Each row is a point on a tangle of strands that fork, close into loops and nearly touch. The rows are in no order.
(in the rows, 128 means zero)
Points whose rows are less than 47.9 apart are linked; no others are. Some points are linked to none.
z357: [118 141 126 120 164 107 181  62 132 108]
z860: [110 130  82  67 122 117 136 180 150 151]
z281: [137 144 176 175 113 109  70 122 105 135]
z921: [138 121 179 171 148 118 139  96 139 107]
z722: [115 171  33 120 150 155 129 118 161 135]
z874: [123 108 125  95 135 118 141 151 143 134]
z428: [122 125 140 113 163 119 182  53 120 101]
z128: [114 144 120 126 161 106 178  86 139 115]
z881: [117 175  59 133 149 141 155  72 149 111]
z578: [107 155  86 104 146 108 146 179 165 164]
z836: [111 137  64  90  79 153 154 160 112 118]
z473: [135  97 171 121 169 113 136  87 136 117]
z556: [144 113 184 153 154 101  76 116 133 143]
z778: [120 125 117  95 126 132 176  81 108  96]
z996: [113 147  74  88 130 115 141 187 158 158]
z726: [142 120 164 167  92 153 108 117 100  99]
z710: [113 165  37 100 145 130 121 139 163 143]
z941: [139  92 147 121 107 150 115 143 110 116]
z90: [145 145 164 150  88 122  72 121  43 171]
z484: [117 143 129 139 156  99 154 166 169 155]
z465: [147  78 155  82 143 151 140  74  98 108]
z307: [134 132 169 187 117 114  90 156 140 132]
z308: [122 103 114 100 100 140 137 173 125 127]
z547: [143 107 146 136  87 154  92 164 106 120]
z207: [133 156 162 184  62 136  74 142  65 137]
z61: [108 119  82  53 131 117 137 150 137 138]
z413: [131 152 179 201 108 109  83 139 121 130]
z647: [138 103 160 112 147 117  85 170 155 150]
z218: [153 111 170 130 137 126  65 103 103 141]
z47: [140 149 171 153  97 107  65 130  64 170]
z184: [125 165  41 143 163 179 137  67 163 104]
z273: [144 104 160 145  99 158 117 101  95 100]
z360: [150 124 194 177 138 125  97  68 101 109]
z672: [127  94 135  88 136 131 152 105 115 114]
z950: [115 126  79  97  72 147 148 202 121 136]
z329: [123 172  51 141 162 151 141  75 159 119]
z555: [140 138 156 187  70 144  86 162 110 115]
z151: [112 164 102 148 155 100 160 162 167 171]
z280: [118 146  90 132  64 166 183 135 100  94]
z928: [147 103 160 120 144 119  59 123 122 148]
z684: [140 103 179 136 163 107  90 109 141 140]
z92: [105 159  59 101 145 119 138 132 152 143]
z76: [128 114 155 126 170 110 160  93 139 118]
z259: [147 123 192 181 135 123 118  80 118 107]
z16: [130  88 145  81 141 146 166  62 100  96]
z162: [136 153  27 129 151 186 125  89 166 104]
z779: [142 106 164 119 141 114  66 147 134 152]
z245: [128 103 151 104 145 111 109 178 161 151]
z256: [146  88 169 109 164 122 124  80 122 113]
z222: [113 119 116  75 167  93 138 144 163 149]
z119: [126 108 137  98 141 137 175  67 108  94]
z692: [126 131 129 139 119 116 140 195 161 151]
z554: [139 102 152 128 110 154 133 114 106 101]
z795: [138 152 162 167  64 138  76 127  47 148]
z211: [112 147  79 104 105 143 171 105 111 103]
z185: [142 129 180 169 135 113  77 118 119 134]
z814: [124 115 101 124  72 154 144 211 127 131]
z161: [133 153 177 172  99 103  65 134  82 163]
z593: [116 141  98 107 115 140 179  90 106  94]
z580: [122 166 126 188  87 157 195 140 124 113]
z797: [124 139 135 168 111 123 142 191 158 143]
z667: [135 128 156 178 122 117 120 177 155 133]
z439: [139  82 154  94 152 139 135  91 115 112]
z31: [116 106 107  69 137 120 144 144 134 133]
z536: [111 136  65  87  86 147 149 182 125 131]
z249: [126 122 144 128 132 115 123 188 159 145]
z470: [126 109 144 115 141 120 150 137 142 130]
z693: [114 148  64 102  99 145 162 128 111 115]
z607: [154 118 181 151 137 128  82  62  89 122]
z188: [126 157  23 124 152 170 128 105 165 121]
z773: [112 147  97 116 147 111 161 126 142 135]
z708: [124 117 117 125  86 145 137 199 125 127]
z878: [114 163  83 125 145 109 153 160 167 159]
z929: [122 115 139 116 158 107 159 115 146 123]
z93: [150 104 177 139 142 124  83  89 107 125]
z197: [139 130 166 181  79 150  99 137 101 106]
z58: [132 124 171 167 161 103 145 117 156 123]
z804: [109 155  66 109 142 122 155 120 145 134]
z160: [126  90 114  70 121 145 129 156 121 132]
z666: [138 110 179 150 171  97 121 118 156 132]
z581: [115 136 120 119 162 101 166 111 147 130]
z786: [135 118 146 156  75 153  79 166 104 122]
z170: [115 130 127 113 165  94 150 151 167 147]

A fork is a point with three links, a tip a point with one. Leave the first point through the second and follow the links. Name the first fork or tip that comes.
z693, z211 -> z119
z722, z188 -> z881
z249, z692 -> z281
z119, z16 -> z439
z950, z814 -> z31
z428, z357 -> z581
z860, z996 -> z222
z161, z47 -> z207
z256, z473 -> z929

Name the points in between on the shortest way along the links from the first point to the second, in order.
z473, z16 -> z256 z439 z465
z881, z188 -> z329 z184 z162
z836, z465 -> z693 z211 z593 z778 z119 z16
z161, z249 -> z281 z413 z307 z667 z797 z692
z160, z536 -> z308 z708 z814 z950
